Each row is a point on a tangle of strands that fork, close into loops and nearly touch. The rows are in no order.
(in the rows, 128 means zero)
Points whose rows are less than 165 apart are linked; no others are. Some points are linked to none.
rure: [137 177 137  53 108 141 131 137 171 119 136 121 101 155 106 156 126  90
 146  95 130 118 156 118 106  95 133 140  82 186  80 228 131 126 145 158
  96 139 147 132 150 147 155 119 118]
voz: [115 127 123 179 137 112 122 126 147 122 126 146 146 128 141 130 122 148
  92 123 103 165 105 124 129 122 117 152 143  93 135  81 136 124 125 166
 165 164 119 136 132  48 120 141 142]
kez: [139 103 127 187 167 112 144 129  73 115 135 114 116  61 159 121 156 151
 118 132 161 166 104 144 139 126 151 101 154  31 101  47 101 133  89 110
 172 178 113 122 138  72 135 143 172]
karib: [117 169 119 160 127 129 134 146 117 170 137 172 167 111  84 149 118 157
 113 182 177 110 107 131 140  89 192 124 181 126 129 117 124  99 118 138
 114 110 133 126 128 135 147 128 101]
putus: [ 87 157 162 134  84 147 153 127 219  82 142 119 127 135 111 173 126  64
 137  55 101 167 145 144 132 106 107 139  60 165 136 173 128  79 138 179
 105 124 147 136 126 122 111 122 111]
Tibel: [ 96 117 114 116 135 148 177 156 102 168 141 123 160 108 128 146 127 111
 156 168 126 106 107 124  77 118 148 107 138 126  66 184 127 164  88 137
 118 164 128 133  90  91 145 125 147]
kovo: [103 141 134 101 145  94 129 154 136 140 120 116 108 134 130 136 134 111
 100 106 118 143 119 115  62 144 128 139 158 159  94 169 153 124 127 127
 147 174 117  92 114  82 235 105 155]
Fise: [141 174 127 165 122 170 137  93 117 131 138 136 150 142 105 121 108 100
 138 129 116 106  63 133 140 124 141 136 163 164 151  86 106 150 142 171
 114 124 141 141 126 138 118 152 131]
Zos: [103  80 134 138 192  96 163 149 118  93 116 140 101  86 175 107 127 157
  94 152 148 195 139 123  83 125 109 109 121  74 100 115 100 117 102 105
 156 167  91 117 124  68 120 113 140]
runil: [121  77 199 103  98 135 140 150 131 140 136 128 154 134  78 105 135 131
 138  64 114 105 161 102 124 131 115 142 110 175 126 137 157 113 123  53
 101 114 145  60  85 146 151 139 133]
Pira: [131 126 150 164 118 140 132 113 126 163 129  98 141 111 137 179 156 122
 162 117  99 119 103 107  98 141 130  94 125 102 103 137 175 151 106 152
 168 200 139 135 148  27 148 167 189]
Nidep: [146 100 179 136 120 180 110 112 127 160 136 132 140  88  36  98 140  98
 178  95 108  67 119 130 124 131 145 114  77 137  84 126 104 135 106 121
 128 110 126  97 118 201 137 150 158]
nov: [112 135 134  96 110 119 126 120 153 119 124 117 140 114  97 138 109 129
  86 100 124 136 155  94  91 126 107 166 104 164 147 200 151  82 189 133
 101 147 110  93 111  80 164  91  89]
vagab: [139  96 150  71 120 100 152 175 117 141 136 147  94 156 148 136 122 207
 131 120 137 106 165  98 118 145 122 105 160 156 119 170 136 100 108 113
  78 160 136 143 129 129 158  82 109]
sele: [140  59 139 121 140  87 103 143  61 138 118 121 130 136 138  75 121 171
 138 112 132 107 157 107 167 159 116 103 135 123 165  96 161 115 120  32
 117 156  93 114 103 158 140 115 139]
fis: [128 186 156 161 137 169 127 104 158 153 135 121 120 138  84 133 130  78
 139 111 109 135 106  93  78 135 154 101 135 159 121 155 145 132 115 166
 141 159 138 125 182 112 166 122 160]
bitok: [157 163  80  73 134 116 131 133  98 122 146 104 110 159 172 150 128 118
 156 169 151 111  86 135  98 139 117 146 143 139 125 167 102 162 108 164
 102 125 155 151  87 166 137 118 109]
Fefik: [152 120 100 116 131 135  99  90 141 144 128  98 134 129 134 118 132 107
 151 164  99 107  83 134 144 142 104 155 130 131 150 147 164 180 152 132
 172   4 144 106 122 178 101 155 104]
Gagop: [143  84 156 134 162 119  89 129 109 141 111 174 140  97  84  99 107 144
 112 144 112 150 123 112 129 124 135 141 147  68 132  72 143 113 135  79
 153 136  83 104 136 124 160 141 158]
tife: [135  85 150 191 143  91 130 109 137 128 120 135 133  89 167 149 156 175
 129 100 123 153 115 142 145 131 143 116 153  46 108  67 127 122 100 129
 186 194  96 113 124  48 143 121 169]
loba: [159  98 126 127 135 110 100 127 126 123 112 129 110 129 126 109 144 139
 111 125  95 148 161 111 126 150  92 154 164  40 149 110 160 128 124  84
 169 147  96 116 160 109 133 130 115]
Virub: [157 176 128 179 159 154 113 123 150 138 142 119 132 125  85 132 127  37
 175 140 137  99  88 127 117 115 166 132 186 126 132 111 125 117 107 139
 165  92 150 148 176 160 173 164 171]
lus: [104 212  81 104  89 133 131 157 138 121 107 140 111 165 149 162 127  90
 133 116 171 112 118 165 141  93 153 174 115 184 129 142 125 174 157 209
 109  87 172 160 125 146 154 139  98]
Vogu: [136 169  94  81 129 129 128 123 117 100 140  63 126 148 162 146 152 124
 107 126  81 153 162 126 105 138  90 156 113 108 139 171 124 137 155 167
 118 166 164 132 141  84 136 104 101]
Guma: [112 131 165 159 106 160  87  92 160 142 147 142 129  95  38  90 127 105
 142 130 147  76 112 119 142 110 136 134 109 165  91 137 140 140 115 100
 147  93 130  95 127 217 135 149 146]
gupaf: [139 100  96 155 140 156  76 112 143 118 120 117 127 122 128  92 150 136
 130 161  76 147 136 140 155 154 121 175 135 101 155 118 157 186 135 137
 194  46 148 120 127 156  73 172 109]
pite: [104 174 125 145 101 121  79 119 185 110 126 113 163 128  81 137 121 107
 130  96 116 124 128 112 136 112 111 164 124 104 140 129 178 125 150 162
 159 140 142 132 152 127 122 141 120]
Tesar: [145 145 111 196 112 181 108  90 131 113 144 115 129 125  62 111 102  61
 131 122 103 115  94 123 172 131 144 138 112 147 160 111 139 163 142 147
 161 122 130 125 157 146  94 164 125]
Terut: [137 144  97 115 146 132 150 118  95 105 145 120 123 134 165 117 114 137
 138 188 125 147  97 136 101 144 118 145 154 130 116 113  86 162 111 133
 125 144 138 138 103 113 113 136 119]
bedu: [141 110 106  89 135 127 151 144 104  91 108 123 133 125 165 135 122 167
  86 140 142 142 126 140 119 102 110 161  88 135 125 132  75 112 172 122
  89 121 113 125  98 122 100 118  70]
Peg: [104 102 132 201 159 158 131 170 108 149 158 159 134  87 154 141 127 102
 170 157 131 140 114 135 137 121 165 123  93  81 138  44 130 204 105 150
 160 125 150 176 118 116  98 163 150]
romub: [116  89 116 173 122 147  64 121 152 162 124 176  85 128 100 108 111  66
 156 125 103 111  98 178 140 136 139 142  95 128 169  94 155 172 145 135
 159  47 146 149 133 207  65 170 125]
Vav: [122  84 154  92 125 117 150 130 123 115 122 111 156 121 147 129 111 153
  94  96  88 135 178  95  88 133  78 157 117 160 166 185 154  98 150  94
  98 158 118  83  96  64 143 111 109]
Zapum: [178  72  79 101 128 110 110  87  47  81  89  84 111 118 168  75 105 166
 114 171 129 115 160 112 164 172  81  88 143 117 186 177 126 149 157  76
 110 131 107 112 139 151 105  79 105]
ridu: [108 200 166 129  99 159 139 114 179 152 121 124 127 139  92 153 135  74
 157  94 141  94 140 127 107 128 176  81 108 197  88 184 125 131  85 160
 122 178 132 115 166 121 175 113 163]
lovo: [124 143 173 160 121 173 164 131 176 124 117 109 124 124 115 188 172  60
 159  78 100 118 114 147 122 134 169  58  86 190  69 160  93  87  96 156
 118 185 129 142 141 114 146 117 203]
nudu: [128 138 135 126  86 168 143 103 133 152 153 165 138 140 164 152 113 124
 147 161 109 110 114 163 162 131 105 147  85 134 119  97 123 149 112 118
 129  49 148 151 131 161  68 163 106]
dib: [117 122  92 102 149 115  89 142 129  97 132 105 124 147 113  77 131 161
 123 122 153 120  99 140 130 129  96 179 124 148 170 119 136 173 166 175
 122  90 159 128  92 180  89 154  93]
gupud: [112 122 147 200 144 134 119 132 150 170 147 155 161  64  68 144 123  80
 156 134 101 144  92 105 137  94 191  87 127 103  88 130 145 127 129 185
 167 159 127 127 127  67 200 132 206]
nur: [176 128 102  72 138 130 164 123  86  83 123 100 100 114 201 131 130 188
  84 137 167 129 158 121 141 130 109 112  95 147 140 170  54 119 158 114
  86 132 111 111  95 141 107  66  76]
piti: [122 122 132  83 124 142 143 127 165 107 131 122 132 117 118 145 127 139
  81 114 118 149 157 116 118 105 104 183  98 159 120 164 113  96 180 139
  93  80 141 102 114 115 115  99  74]
fuvo: [160  73 113 108 114 147 102  89  98 123 124 111 103 128  92 115 110  68
 128 155  98 113  85 121 106 149  57 129 104 112 129 163 127 134 151  86
 138  90  96 116 131 165 107 152  99]
daduv: [117 187  83  95  86 119 123 141 136 131 133 134 135 155 152 163 126  91
 111 138 138 130 140 150 162  88 113 163  95 143 163 125 118 142 166 178
 123  66 159 151 141 147 123 121  69]
nak: [ 92 129 171 170 122 172 118 147 180 119 160 160 123 136  84  97 133  62
 151  74 118  97 120 163 138 130 117 134  78 187 144  72  96 143 122 163
 116  77 163 150 127 217  87 153 145]
Nuneg: [158 170 118  72  98 125 135 113  86 140 152 113 112 152 155 159 122  92
 174 167 125 101 110 129 100 141 110 126 114 135  92 184 134 134  90 116
 110 125 130 145 128 165 142 139 128]
luti: [151 109 130 166 147 126 121  69 106 115  88 108 156 108 141  95 128 175
 116 197 130 157 169 106 173 152 161 113 152 124 154 142 135 159 117 108
 138  94 141 113 102 133  78 153 118]
keda: [140 120 136 139 103 133 124 118 117 124 136  92 140 143 118 146 144 104
 160 113  74 130 151 109 117 152 100 126 105  96 135 149 187 147 118 128
 169 196 124 142 154  63 111 155 130]
fota: [133  95 140 167 200 119 150 104  88  91 119 139 101  62 155  88 114 151
 103 155 178 172 134 105 118 141 138  79 146  63 115  92 111 138  88  85
 151 168  95 132 136 101  99 125 149]
Kan: [110 135 121 145 134 117 173  95 132 106 126 118 115 122 192 141 130 184
 104 141 173 140 161 159 149 140 114  96 134  97 137 102  99 118 119 139
 106 147 136 179 146  98  63 103  84]
zusam: [166  84 125 112 108 166 111 122 130  92 129 132 107 126  51  78 129  71
 117 116  77 129 128 104 104 151  84 150 121 120 120 167 155 150 141  73
 160 117  94  99 145 153 125 149 115]
bamum: [100 167 158 203 127 101 105 107 145 179 133 148 154 100  90 171 127 120
 125 147 134 155  86 110 108 107 198  97 154 127 139 121 168 118 130 175
 143 144 138 116 117  63 194 124 184]
lura: [139 109  79 115 141  81 141 163 111 129  95 158 134 131 181 125 113 128
 147 200 178 125  88 143 145 101 133 152 142 142 153  89 106 167 154 173
 103  62 121 129  97 165 107 140 103]
zudib: [134 105 117 134 160  99 145  88 136  71  97  93  84  89 199 107 124 150
 110 127 166 150 179 138 129 146  93 115 104  84 116 118  83 137 130 123
 126 160 132 154 138 115  57 108  92]
lof: [ 92 157 184 105 104 113 145 129 165 173 128 160 149 153 137 162 145 135
 138 115 115 120 151 109 105 125 126 133 119 150  94 141 143  96  95 129
 110 131 139 122 126  98 178 118 122]
boso: [147  79 151 136 125 164 105 129  89 160 172 135 129 101  93 114 151  97
 175 136  97 105 125 137 102 148 127 128  95  88  95 102 120 162  75  98
 154 124 130  91  99 160 114 162 144]
Pazuf: [129 103 110 103 154 120 174 153  86 119 162 122 100 145 163 127 110 156
 129 116 150 133  70 168 105 131 104 139 143 122 107  98  90  79 124  96
 102 119  72 157  93 155  84 115 128]
rifu: [143  47 137  98 122 136 119 138 100 125 118 136  96 141 113 103 124 101
 127 110  83 137 158  90  98 163  75 154 138  93 147 135 173 139 130  44
 144 151 104 114 151 120 140 139 131]
Lagu: [115 141 157  94  77 150 122 112 150 132 139 141 145 133 140 144 130 131
 125 131  91 124 160 153 151 124  99 150  79 108 100 129 144 112 114  96
 135  71 134 122 116 150  89 142  93]
sazus: [118 140 144  84 117  92 140 161 173 139 136 154 109 153 164 156 141 215
  77  97 148 132 166 115 111 123 129 137 148 131 121 165 110  70 132 155
  82 133 127 103 130 104 150  83  82]
vifuv: [150  63 108 109 142 123 111  97 104 113 105 124  91 133 170  88 130 170
 135 155 105 110 133 164 145 176  95 118 136  99 119 138 117 133 109  81
 122 107  88 125  86 187  68 122 107]
bav: [130 130 142 126 135 129 156 161  94 163 150 115 173 106 145 155 175 144
 177 118 140  75 112 148 133 141 146  87 148  88  58  95 102 113  79 129
 123 153 141 168 106 122 168 122 170]
zudon: [119 150 153 100 126  95 125 115 148 164 104 143 153 153 157 137 138 142
 159 120 113 103 183 111 143 130 123 137 171 110 122 131 164 124  97 103
 132 138 144 132 134 125 169 123 139]
lepu: [160  94  96  50 125 134 108  99 109 113 131  79 135 109 138 145 125  98
 125 159  98 116 130 144 129 131  68 151  85  93 128 174 126 131 190 101
 113  71 128 121 149 148 129 112  66]
kitas: [ 85 207  91 133  94 120 123 173 147 156 107 138 110 163 174 209 149 113
 109 131 152 140 123 187 132  93 169 118 137 175 133 120 136 148 143 210
 111  92 197 174 136  87 162 126 135]
suven: [ 83 109 144 124 109 144 147 175 144 121 150 171 118 161 116 125 107  77
 137  78 113 134 131 182 132 118  94 147  81 152 155  76 117 126 151 168
 110  71 147 164 118 180  86 154 107]
basi: [112 146  88 167 174 124 163 126  77 113 130 132 133 116 170 105 125 161
 137 188 156 152  97 141 130 126 165 106 179 129 136 112  93 166 120 158
 101 147 136 161 110  77 112 138 134]
zagap: [123 228  85  93 133 126 108 115 163 132 122  93 130 119 153 155 158 167
 117 113 150 115 162 120 133 132 152 174 157 147 151 166 152 144 173 174
 106 108 168 134 126 113 146  98  80]
Sep: [102  80 162 125 119 107 183 119  96 148 120 142 144 103 163 143 129 165
 115 123 157 125 141 109 126 119 127 110 141 124 117 112 125 116 112  70
 100 191 106 104 120  69 161 102 136]
sigi: [104 181 102 142 116 102 115 133 168 145 117  97 153 145 139 154 149 152
 117 126 134 123 136 116 123 103 159 156 127 149 186 153 146 161 176 220
 101 125 185 150 127  69 119 144 102]
sabal: [ 97 122 122 118 150 113 178 169  96 141 148 116  93 147 167 165 137 170
  95 131 162 145  85 163  92 118 130  98 144 139  92 105 100  86 139 125
 104 157 105 164 124 111 116 103 133]
Vokik: [100 125 119 201 160 166 127 157 146 145 146 139 147  95  71 112 139  48
 167 156 109 143  76 119 117 104 184  78 124 144  92 124 122 152 117 198
 149 165 142 156 142 104 139 148 193]
Lopas: [114 169 132 115 121 151 144 127 197  81 126  96 121 144  88 117 122  51
 139  96  94 131 153 119  92 105 114 143  66 183 113 199 111 129 138 179
 142 136 143 117 157 120 120 134 125]
Bobor: [139 131 131 140 148  90 104 118 146 108 120 133 143 141 136 102 123 177
  86 121 110 175 131 106 126 144 109 151 179  96 143 127 153 113 131 131
 165 184  91 104 135  67 171 119 148]
Mudaz: [134 142 116 116 108 104  79 109 131 130 105 131 152 134  81 129 115 177
 130 140 166  90 127 131 166 108 140 154 187 105 161 133 189  93 149  79
 121 115 135 131 134 172 125 149 104]
kem: [144 128  76  78  99 124  90 130 124 107 107  96 140 109 127 119 135 195
  77 148 148 121 144 145 197 130 105 123 129 121 163 149 131 109 195 107
 104  87 108 104 133 161  91  88  62]
fona: [156 106 101  76 146 113 102 126  78  96  82 110 140 129 147  73  99 171
  92 144 129 135 159 102 138 144  93 124 150 142 184 166 141 127 169  72
 113 173 107 105 136 120 150  82 124]
Sasi: [127  71 184 139 115 134 165 151 133 138 152 115 123 134 106 163 151  63
 160  55  99 124 140  94  79 135 113  96 101 113  98 128 140 106  95  93
 152 178 125 102 143  86 172 142 175]
pusak: [137  93 157  78 121  98 144 173  88 118 158 129 103 159 125 142 102 125
 118  54 121 103 118 149 118 139 102 133 134 151 111 138 149  52 129  50
 110 162  87 148 109 160 179  94 145]
zupo: [120 156 115  64 123 106 145 162 159 129 116 123  93 157 122 160 122  99
 119 121 147 127 118 147  84 100 135 148 112 165  63 174 106  95 147 161
 108 122 140 171 130 156 171 121 117]
fol: [121  73 119 184 157 160  99 153 101 156 158 176 104 117 121 116 112  86
 167 142 111 148 104 147 126 137 165 144  94  88 175  43 144 196 120 136
 170  84 135 166 118 183  81 187 143]
buge: [142 202  82  78 132 114 132  98 127 109 132  87 117 145 208 153 142 171
 126 124 134 129 175 142 157 154 147 131 163 103 136 171 117 114 134 140
 100 114 154 163 129 142 137  80  94]
Pilek: [149 119 146 126  85 121  97 113 111 158 119 108 143 131  56 147 129 146
 158  80 139  63 131 121 171 120 146 141 151 113 126 111 168  97 123  83
 110 141 117 133 139 171 145 140 112]
topev: [114 114 148  94 135  93 122 142 163 136 106 160 137 132 125 107 116 209
  88 135 144 141 180 131 139 105 119 127 136 137 137 123 116  88 123 108
 105 126 105  84 120 139 109  98 111]
Gam: [122  95 153 124 155 146 165 114  93 157 122 151 155  95 132 125 111 148
 127 172 129 125 127  98 127 130 146 120 148 107 104 105 135 121 129  74
 107 125  94 123 119 122 138 131 125]
reveg: [128 121 157 108 109 103 143 170 111 163 161 144 130 147 127 149 152 208
 134  72 155  94 138 128 152 156 149 105 178 141  98 127 138  76  99 108
  94 178 118 148 123 135 182 100 126]
gedo: [159  93 134  81 137 130 146 158  76 113 153 125 116 145 142 118 101 163
 116 108 140 109  99 138 111 147  87 133 132 143 142 137 115  63 139  50
 100 125  72 109  97 181 117  89 127]
nor: [111 168 131 145 122 142 170 131 121 150 159 114 125 156 130 178 133 124
  98 100 135 125  72 145  95 136 147 107 138 155 100 110 112  87 139 147
 101 140 115 167 128 110 153 102 138]
mitod: [119 209  99 102 115  90 146 121 118 134 106 115 115 163 202 175 149 165
 104 144 156 148 165 157 141 138 156 116 175 123 120 133 119  96 103 125
 116 144 122 145 139 110 148  90 122]
kub: [117 126  91 121 109 133  84 102 139 136 117 120 148 112  91 120 136 181
 104 142 141  94 108 164 200 118 120 153 167 113 157 129 178 115 181  95
 136  40 120 117 122 183  88 129  83]
sivel: [130 130 121 115 121 162 140 140 129  79 128 113 119 143  94 132 115  73
 101  99 107 146 107 105  85 151 100 175 121 140  97 155 129 128 136 102
 148 147  95 112 146 114 156 135 114]
vuba: [141 160 115 198 154 181 116 168 182 117 115 136 132 154 111 109 146  42
 213 107 119  79  89 147 168 135 164  88 103 171 132 103  86 173  93 181
 149 133 128 157 183 156 100 157 211]
Lum: [116 168 139 164 114 161 166 150 139 133 152 140 150 127  96 139 139  88
 137  93 144  97  71 145 129 122 160 120 135 176  93  80  75 119 121 174
 109 115 132 154 121 149 147 138 140]
Tugeg: [121 113 129 108 142 113 150 163 106 115 133 102 110 146 153 162 125 117
 117 110 108 167 127 126  79 149 102 147 122 114  74 156 149 108 119 108
 149 162 118 145 112  98 170 121 143]
sukez: [152 108 146  78 103 144 138 127  90 130 167 108 118 152 124 134 122 103
 185 144 103  93 129 127  88 145  98 123  79 121  98 145 135 150  68  97
 138 132 129 121 111 159 100 154 127]
tanos: [173 132  65  71 120 119 131 116 117 100 124  88 116 132 175 120 144 186
  87 132 158 126 153 135 201 152 123  94 120 123 130 165  71 135 171 127
  94  76 106 108 124 165  93  61  48]
Ridi: [126 148 131 164 102 158  76  77 149 134 119 138 124 114  33  94 107 117
 128 158 133 111 102 130 148  90 149 134 135 165 149 151 147 145 139 122
 136  84 160 117 142 169  96 156 129]
gutap: [141 105 122 141 156  93 125 122 112 107  87 155 135 109 120  39 104 176
 101 139 143 188 168 103 158 123 143  59 139 104 149 103 102 115 100  89
 140 185  50  70 107  93 109 115 185]
toreg: [138 110 109 114 149 117 132 110 135  82 134  79 122 113 185 125 145 139
 108 140  99 161 176 125 120 136  82 160  95  81 129 121 115 154 147 160
 147 152 154 151 136  77  85 131  94]
zapa: [107 109 122 102 148  49 138 145  93 153  86 120 111 132 189 136 125 170
  82 130 155 149 163  98 114 138 146 111 141 158 153 175 155 133 135 114
  92 179 102 101 113  78 203  62 124]
riso: [167 103 163 122 116 120 108 116  65 158 140  93 145 138 101 125 132 163
 151  92 111  92 139 110 148 163 121 120 118 101 140 105 163 113 119  61
 125 168 113 125 120 163 141 126 137]
Turov: [190  77  96 142 182 118 111 127  58  88 143 137  88 115 130  73 122 164
 127 183 143 185  73  96 118 171 117 118 158  65 162 104 116 166 110  96
 137 127  88 122 101 141  95 157 141]
vubak: [ 95 144 131 184 111 137 124 148 153 130 146 166 134 149 129 130 106  82
 101 109  96 159 113 128 123 116 112 154 107 129 176  79 134 156 139 196
 182 132 162 159 153  79 124 141 149]
taku: [131 137 133 157 155 154 106 116 137 136 128 137 163 124 125  82 144 157
 149 183 105 141 139 114 144 139 148 136 129 108 137 118 156 175 111 130
 164  90 177 133 109 135  77 177 141]
nedo: [187  92 118 150 130 165  98 125  85 114 158 157 117 117  67  80 126 119
 133 179 109 156  72  95 133 141 129 142 162  93 140 115 133 180 102 101
 160 109  96 111 106 136 129 181 134]
Fafo: [120 144  83 147 165 101 161 124 114 102 110 101 124 137 187  86 111 186
  85 143 142 182 151 127 129 152 160 107 147 148 137 126  94 137 148 179
 132 176 120 141  94  56 101 113 134]
fifad: [121 119 202 110 100 142 153 127 132 143 160 137 153 140 105 158 137 108
 128  95  99 123 168 129 105 121 101 138  96 124 105 103 133  78  99  81
 125 103 139 101 116 151 136 144 132]
lidil: [ 95 198  81 131 121  87 133 140 145 127  89 125 125 173 206 180 150 164
 102 123 149 158 134 182 138 121 154 120 174 130 136 110 134 114 133 188
 132 109 162 170 132  97 146 118 139]
kedub: [130 180 105 139 135 109 151 143 113 144 118 132 144 150 149 139 141 176
 110 163 184 134 125 151 149 116 182 114 187 116 137 109 106  91 108 124
 118 119 108 117 133 144 130 108 120]
tido: [105 148 112 157 106 144  77 136 184 134 127 145 118 140  97 124 109  63
 173 109 111 105 140 150 163 114 127 153  83 129 167 118 175 153 156 150
 176  74 182 165 162 183  57 153 137]
kag: [104 150 155 164 129  97 117 125 146 183 143 190 170 101  95 142 120 168
 115 175 145 143 125 109 145  90 168 111 158 113 140 113 139 103 116 154
 103 143 138 109 123  84 161 108 140]
Puv: [130  96 192 164 111 151 154 135 138 134 144 112 126 103  90 176 155  71
 155  69 105 121 118 128  98 120 138  77  86 131  72 125  97  75  96 131
 131 161 132 143 134 130 164 114 187]
Vifin: [117  96 174  93 132 108 152 188 112 144 149 137 133 118 114 115 126 162
 124  44 134  87 117 128 127 119 133 133 158 154 106 100 134  73 121  65
 111 179 108 110 102 143 182  90 174]
Kova: [161 118  71  83 119  85 116 152 148 128 122 142  98 158 176 125 124 154
 136 170 178 101 100 169 164 126 117 155 141 115 128 122  96 129 149 149
  83  72 121 142  80 197  93 137  82]
Zibib: [115 112 180  98 104 133 139 109 148 118 131 115 114 135  58 103 116  81
 141  54 131  96 163 106 121 139 104 129 115 185 122 155 154 105 142  64
 102 139 119  84 135 179 164 118 133]
pif: [128 142 179 148  98 196 116 109 177 116 158 139 129 131  69 130 151  73
 163  82 103  91 128 159 132 128 120 103  84 155 107 106  76  98  88 137
 113 106 152 132 141 192  99 156 162]
nofiv: [146 159 128 156 124 161 125 118 135 157 135 124 153 121 125 179 133  80
 205 148 136  95 115 119 120  98 165 130 140 102 129 122 131 125 106 134
 152  87 149 162 162 137 118 169 166]
kuvit: [133 138 109 158 145 110 109  85 165 111  75 123 155 102 157  89 109 192
  90 156 142 162 202  97 187 134 161 124 144 128 151 132 119 123 146 144
 141 104 134 104 113 124  80 113  97]
keme: [ 87 146 182 133 114 127 135  84 185 126 129 144 120 117  60 122 117  90
 108  85 152 120 152  94 102 105 109 130 113 186 133 170 146  98 121 112
 109 142 129  78 158 152 184 111 128]
fimis: [ 89 149 121 176 131 166 143 159 177 127 131 158 133 147 118 110 117  34
 177 157 126 112  91 134 132 110 174  83  93 199 117 139  99 176 123 208
 128 134 138 147 163 133 109 152 166]
Zupa: [118  78 123  86 126 123 133 139 135 114 148 154  98 145 129 123 129  94
 125 123 113 144 119 172 111  98  95 168  78 139 123 107  83 121 160 146
 101  55 154 146  90 178  72 149  92]
sufon: [138 111 132 122  88 160 158 108 127 147 132 155 106 126 181 149 139 172
 139 192 148  99 125 145 159 137 125 124 113 127 117 131  96 158 107 131
  95  59 160 147 116 142  62 155  68]
Fem: [108 116 150 145 127  70 150 107 102 177 122 166 155 114 151 151 123 188
 119 150 154 143 134 116 144 111 170  77 176 119 145 116 143 114 101 118
 102 170  87  89 121  63 181 101 147]
kudaz: [ 93 162 141 159 136 146 126 130 165 100 132 128 119 150 105 108 114  57
 103  91 115 160 118 116 114 131 103 150 121 180 173 100 127 158 159 213
 143 120 156 141 183 119 158 139 127]
Zorup: [129  91 108 104 152 107 106 130 125 113  63 159 120 118 143  51 116 185
  93 158 147 151 175 131 124 120 126  93 124 101 133 109  84 111 125  69
 130 145  72  85 122 148  85 105 135]
Mif: [149 181 140 188 160 140 101  98 149 136 141 135 124 108  48 116 124  92
 133 108 161 138 104  97 111 117 172 131 187 124 122 115 142 119 129 133
 153 141 130 124 176 138 207 155 164]
ragid: [187  97  78 142 161 126 116 115  61  56 129  78 106 136 146  84 112 178
 106 147 118 162 117 102 147 167 105 112 168  76 178 137 136 138 134 100
 138 153  95 130 139 137  77 105 122]
rin: [140 118 101 122 115 127 139  94 135 112 116 125 120 115 198 146 139 163
 104 176 142 122 168 164 182 124 105 125 113  93 136 103  89 154 146 146
 109  69 157 150 131 127  48 127  56]
vef: [130 172 127 127 128 147 117 117 137 139 102 125 170 134 125 155 130 125
 178 145 131  88 156 118 118 111 160 169 193 134 138 144 174 142  97  96
 148 125 148 118 150 123 152 167 153]
Kip: [125 160 103 119 143  95 100 123 172 121  83 152 149 116 149  90 113 207
  64 154 166 159 155 108 162  94 138 138 136 143 156 122 112 110 169 142
 124 124 103  73 117 103 110  99 114]
Namip: [114  64 110  87 126  77 120 156  78 119  94 138 126 157 166  63 105 158
 110 115 148 132 162  90 161 136 102 101 139 175 181 121 146 116 134  47
  92 175 119 109 133 124 160  75 132]
nok: [135  69 183 170 136 116 145 130 100 157 154 111 136  99 107 136 152 110
 138  96  91 147 115  89  88 133 124 110 115 102 111 124 144 125 105 125
 147 207 118 102 122  50 189 146 191]
sulem: [ 91 141 143 182 109 150 132 166 125 138 135 163 147 136 146 159 135  68
 147 107 119 131 111 153 127 122 121 115  82 126 134  55 105 164 108 159
 151 111 172 182 137 111 113 151 163]
loz: [122 110  89 129 147 121 135 138  85 118 121 148 113 123 160 128 115 107
 136 205 150 145  84 127 110 103 112 166  98 120 134 110 105 181 126 149
 145  99 139 125 115 121 113 155  94]
Laf: [106 181 109 108 148  89  99 140 163 152 100 114 110 131 126 143 130 123
  80 137 143 148 111 144  74 107 144 151 153 145  99 150 143 124 157 170
 143 131 156 138 133 110 190 110 137]
Tad: [156 139 141 131 104 171 123 112 159 128 133 108 140 150  95 146 127  69
 182 101  84 120 137 120 117 140 121  91  72 116 115 142 156 127 122 149
 160 142 117 142 199 103  73 145 161]

A tip is a point with one link. Name the tips that can be reached along the links from each point below, in the order of the rows.
Ridi | Fefik, gutap, Fafo, Kova, Zupa
keda | Vogu, keme, Tad
kem | Vav, nedo

A fork is a point with three links, a tip a point with one. Leave the first point through the second and follow the links. Name the first fork or tip that comes.
Mudaz / Pilek | nedo
nedo / Turov | Vav
Sasi / Puv | fifad
Vifin / pusak | Nidep
fis / ridu | Tad
fifad / Lagu | Vogu
putus / Lopas | zusam
Lum / nor | topev
